Each scene shows the same named points in several views. A view is turned or mirrored, shifted and resized as a whole, has a little noise and may leave points out.
In the rows, 128 means zero.

Scene 1
View 1
fano: [101 119 139 133 105 145 145 111 112 140 124 134 176 163 140 104 147 117
 137 119 105 137 129 103 123  87]
guso: [ 70 125 148 151 119 123 181  90 136 145 127 160 170 148 157 114 130 116
 123 138  98 145 138 109 122  68]
Tem: [ 82 122 153 136 119 124 151  95 149 152 113 150 178 145 146 127 143 135
 119 152 112 164 121 136 111  82]
Rar: [119 129 133  85 126 140  99 121 119 144  94 145 169 143 131 137 188 133
 167 135 116 160 124 133  99 126]
sunid: [ 35 118 148 127 140 114 189  84 144 174 106 190 155 155 167  94 127 108
 116 127 124 148 131 115  99  52]
tato: [ 96 134 128 108 144 125 143 112 160 132 107 165 158 131 158 118 184 124
 134 129 125 135 171 123 128  84]
kef: [105 121 138 122 117 141 135 113 127 141 114 138 178 154 141 119 161 129
 134 130 113 150 128 121 115  94]
rab: [138 116 143 149  86 160 125 127  99 128 133  92 203 174 124 111 150 133
 133 120 100 137 123 108 129 104]
nosi: [116 107 114 115 100 169 123 118 123 126 122 132 168 162 146 109 165 125
 130 120 109 151 107 104 137  83]
mazop: [ 84 109 137 126  98 148 139  97 121 152 119 143 165 165 142  98 131 118
 124 124 107 151 103 105 127  69]
Nam: [109 124 101 113 113 152 135 105 164 100 131 158 139 128 164 108 177 118
 126 124 102 132 156  93 178  60]
Vuni: [109 113 119 111 112 160 130 114 125 130 116 145 167 152 150 122 170 126
 138 131 106 162 108 112 123  91]
Kinut: [ 66 105 121  92 122 154 146  99 109 164 100 181 148 164 157 104 148 106
 146 121 114 170  80 104  96  79]
sepam: [ 87 137 149 121 144 114 159 109 129 151 106 162 173 144 149 117 164 117
 148 125 119 134 166 122 100  97]
Pomu: [134 132 132 112 108 139  99 120 141 119 117 121 169 138 130 117 179 136
 143 127 111 130 158 119 148 100]
Vepur: [116 118 125 118 130 151 142 134 130 132 112 135 182 160 151 110 183 125
 127 111 132 135 151 116 118  91]
Zivat: [109 128 128 133 112 145 152 110 118 119 129 145 169 147 150 120 161 116
 148 127  90 141 141  96 134  92]
Vakid: [102 128 126  88 119 140 113 109 115 143 104 157 150 144 137 116 169 115
 167 122 104 147 126 109 118 102]
View 2
Kinut: [134 145 165 157 144 138 170 115  94 104 174 171 121  67 169 160  89 211
 109 162 172 151 130 171 127 106]
Vuni: [147 115 134 155 178 166 159 107 120  90 194 141 130 113 142 143 106 176
 138 170 119 120 128 151 122 101]
fano: [134 101 157 150 159 140 133 110 133 109 152 139 138  93 156 147 115 144
 155 165 125 111 107 137 143  93]
Tem: [159  90 136 133 163 129 100 103 128 124 180 170 128 137 178 152  98 178
 120 146 169  92 126 161 135  90]
tato: [119 120 125 101 173 171 129  67  96 131 140 149 148 182 153 166 118 162
 136 147 118 111 151 167 124 150]
Zivat: [136  88 158 129 161 169 142 100 113 107 174 146 155 111 141 135 115 139
 147 146 105 117 119 122 147 111]
sepam: [115 108 163 118 145 157 122  84  94 146 134 151 146 149 190 162  97 134
 139 154 146 118 129 163 128 131]
Nam: [128 120 111  91 189 170 153  69 116  92 146 157 160 128  86 151 159 184
 135 123  70 109 149 126 154 145]
mazop: [145 117 146 150 160 115 134 116 141 101 154 159 127  70 152 154 119 185
 135 157 147 110 110 147 145  84]
Vakid: [125 137 138 129 154 191 182  96 118 108 171 153 132  95 182 154  98 152
 131 164 114 121 127 165 100 126]
kef: [142 105 138 149 170 155 133 104 128 112 172 137 129 128 166 148 103 152
 146 170 130 104 120 156 123  99]
Vepur: [123 117 141 158 183 155 137  96 108 112 144 108 137 158 138 157 116 145
 170 187 110 122 126 159 128 115]
rab: [152  76 145 178 181 150 133 128 171  91 176 103 130  96 149 127 120 105
 188 193  91  89  84 123 134  62]
nosi: [144 120 130 161 186 153 162 111 138  79 177 130 130  95 122 144 125 174
 149 176 101 115 118 142 130  94]
guso: [143  79 165 118 145 114  92  97 109 133 148 176 150 118 157 151 113 171
 123 124 166 108 124 134 169 104]
sunid: [124 122 174 121 134  83  93  91  84 149 111 189 136 118 174 179 103 212
 106 128 212 133 138 170 165 120]
Rar: [136 130 120 145 171 213 177  97 122 109 204 133 119 140 205 151  78 138
 140 190 115 108 129 186  71 113]
View 3
nosi: [134 145  84 125 147 163 126 110 140 131 139  91 102 127 136 161 117 149
 136 178 128 128 144 107 149 100]
tato: [167 150 120 128 176 164 169 125 147  88 128 119 158 113 130 156 131 110
 163 138 131 193 124  96 186 134]
Vuni: [131 151  99 119 150 173 129 118 136 116 132 102 121 126 140 153 118 126
 155 174 121 128 149 119 154 102]
Vakid: [159 161 140 111 143 177 109 124 134 112 136  97 144 129 156 155 124 140
 153 157 124 147 148 145 182 119]
mazop: [148 179 102 153 162 134 119 120 152 116 113  74 134 130 136 153 129 155
 155 177 110 113 134 115 128 115]
kef: [141 158 105 135 164 158 131 133 150 103 120 105 131 120 120 139 141 125
 145 169 133 133 143 127 163 107]
Pomu: [156 156  95 106 163 172 122 151 139 101 148 122 109 111 129 167 136 143
 105 155 157 176 131 112 199 101]
rab: [116 156  78 137 153 163  97 143 158 124 133  98  77 120  92 140 178 160
  99 192 155 116 140 124 157  80]
Vepur: [144 126 106 135 160 169 156 109 164 118 134 104 121 117 104 138 146 127
 138 158 151 159 145 107 178 120]
Tem: [145 182  94 151 191 134 144 148 147  77  96 111 157 114 121 136 129 104
 166 170 115 121 138 121 142 110]
Nam: [153 161  86 121 161 166 156 111 125 109 153 108 119 126 155 202 114 149
 150 149 111 203  97  50 159 117]
fano: [141 166 109 149 157 151 117 123 156 116 121  85 121 128 116 145 159 154
 141 173 126 132 131 116 147 111]
sunid: [173 183 134 190 185 109 168 104 168  92  82  72 200 128 126 134 132 124
 209 152  90 133 122 104 120 158]
sepam: [161 164 147 147 170 157 142 129 159  90 111 104 169 121 113 132 166 120
 170 145 126 168 129 124 173 136]
Rar: [152 143 131  93 150 190 114 142 134 100 135 121 141 117 142 135 121 107
 140 159 148 135 175 169 205 104]
View 4
mazop: [159 149 161 116 118 103 103 109 108 130 109 110  96 127 147 113 154 107
 159 120  73  89 134 142 148 110]
Vepur: [141 119 125 105 122 121 121 118 109 124  90 108 149 137 138 129 166  85
 111 142 126 134 146 124 162  97]
Vuni: [147 133 149  90 112 105 112 105 108 116 101  99 131 134 143 114 169 129
 137 135 103 114 165 131 153 130]
Vakid: [149 131 170 105 101 108  99 124 122  95 104  94 130 151 139 123 123 132
 109 155 102 114 168 138 146 139]
fano: [148 131 153 108 115 131 119 124 115 134  97 109 114 127 145 119 145 101
 139 124  94 106 126 140 143 114]
nosi: [131 139 143  90 121 113  97  93 112 130 100 110 127 118 145 119 175 116
 128 133  89 113 157 124 147 122]
guso: [190 157 159 135 105 122 143 147  84 132  92  90 110 139 132 124 154 118
 186 127  95 101 110 148 157 100]
tato: [177 152 134 137 100 110 120 146  88 101  81  88 149 163 120 144 148 112
 124 174 131 136 152 120 166 106]
sunid: [213 159 182 166 116  77 135 150  80 103 115  86 105 164 131 127 140 102
 187 133  92  93 113 167 183  61]
rab: [125 109 120  75 114 155 119 110 131 158  83 131 107 107 153 105 160  86
 124 104 101 106 129 120 121 142]
Rar: [157  99 144  89  94  97 111 124 129  84  95 101 132 167 141 108 133 122
  99 146 133 114 191 123 144 164]
Pomu: [143 143 113 104  95 137  94 126 114 126  70 111 131 137 131 133 145 108
  98 163 118 128 159  96 130 149]
sepam: [182 127 156 135 101 120 139 160 104 103  92  90 131 164 130 131 124 104
 134 146 125 119 130 146 160 107]
Zivat: [146 143 156 100 105 147 128 130 104 133  88  94 138 125 135 127 152 132
 142 140 103 123 133 137 145 124]
kef: [163 124 139 105 106 114 121 126 111 120  92 106 120 143 140 115 154 104
 137 130 112 109 149 130 148 128]
Kinut: [164 133 198 111 121  71 108 106 111  91 132  91 116 149 149 111 144 132
 152 126  80  93 158 168 171 104]
Nam: [142 199 139 122 109 130  90 114  77 134  79  88 156 122 120 156 173 142
 131 185  91 143 149 105 154 105]
View 5
Tem: [113 125 130 134  98 111 146 160 134  89 117 134 156 136  72 160 132 129
 187  92 136 145 156 122 124 108]
Vuni: [113 104 134 125 105 119 131 142 140 113 139 141 150 140  88 131 127 160
 156 114 132 123 158 129 117  95]
Zivat: [121 108 129 131 101 122 142 134 140 100 122 127 170 118 103 134 130 155
 126 103 126 133 152 128 116 103]
Pomu: [118 124 141 124  93 142 143 105 110 126 142 130 151 147  83 129 119 135
 121  88 117 127 151 131 118  86]
fano: [115 116 138 119 115 114 126 141 136  94 133 120 156 125  99 153 131 146
 136 107 126 131 149 118 115 117]
Vepur: [111 112 152 135 108 128 128 126 119 116 135 143 159 153  83 153 140 166
 127 100 131 134 149 121 138 117]
Rar: [116 101 148 130 106 142 118 114 137 119 129 147 113 149  63 115 120 134
 152  95 147 126 168 151 128  99]
Kinut: [108 100 135 119 110 116  96 179 158  94 127 121 131 115  82 134 134 167
 176 130 154 130 153 119 133 102]
sunid: [107 128 133 140  93 113 116 198 139  70  98 107 162 104  72 173 152 158
 181 105 155 166 136  97 160 118]
Vakid: [115 107 138 122 100 140 110 132 139 110 127 122 127 122  79 115 123 147
 141 108 145 129 154 133 130  91]
guso: [117 124 124 136  96 108 146 168 141  76 104 116 177 108  92 163 139 146
 161  97 134 152 145 111 128 113]
mazop: [110 122 133 110 111 109 121 167 138  92 140 113 151 123  95 156 130 148
 163 118 128 128 146 108 113 106]
Nam: [115 124 122 131  66 136 151 143 112 127 139 121 190 122  95 124 130 179
 126 110 117 133 135 108 132  62]

In a view up to two points have been moved. Name them for each view, in the order of its rows, or write none.
view 1: Kinut, sepam
view 2: Tem
view 3: mazop
view 4: Vepur
view 5: none
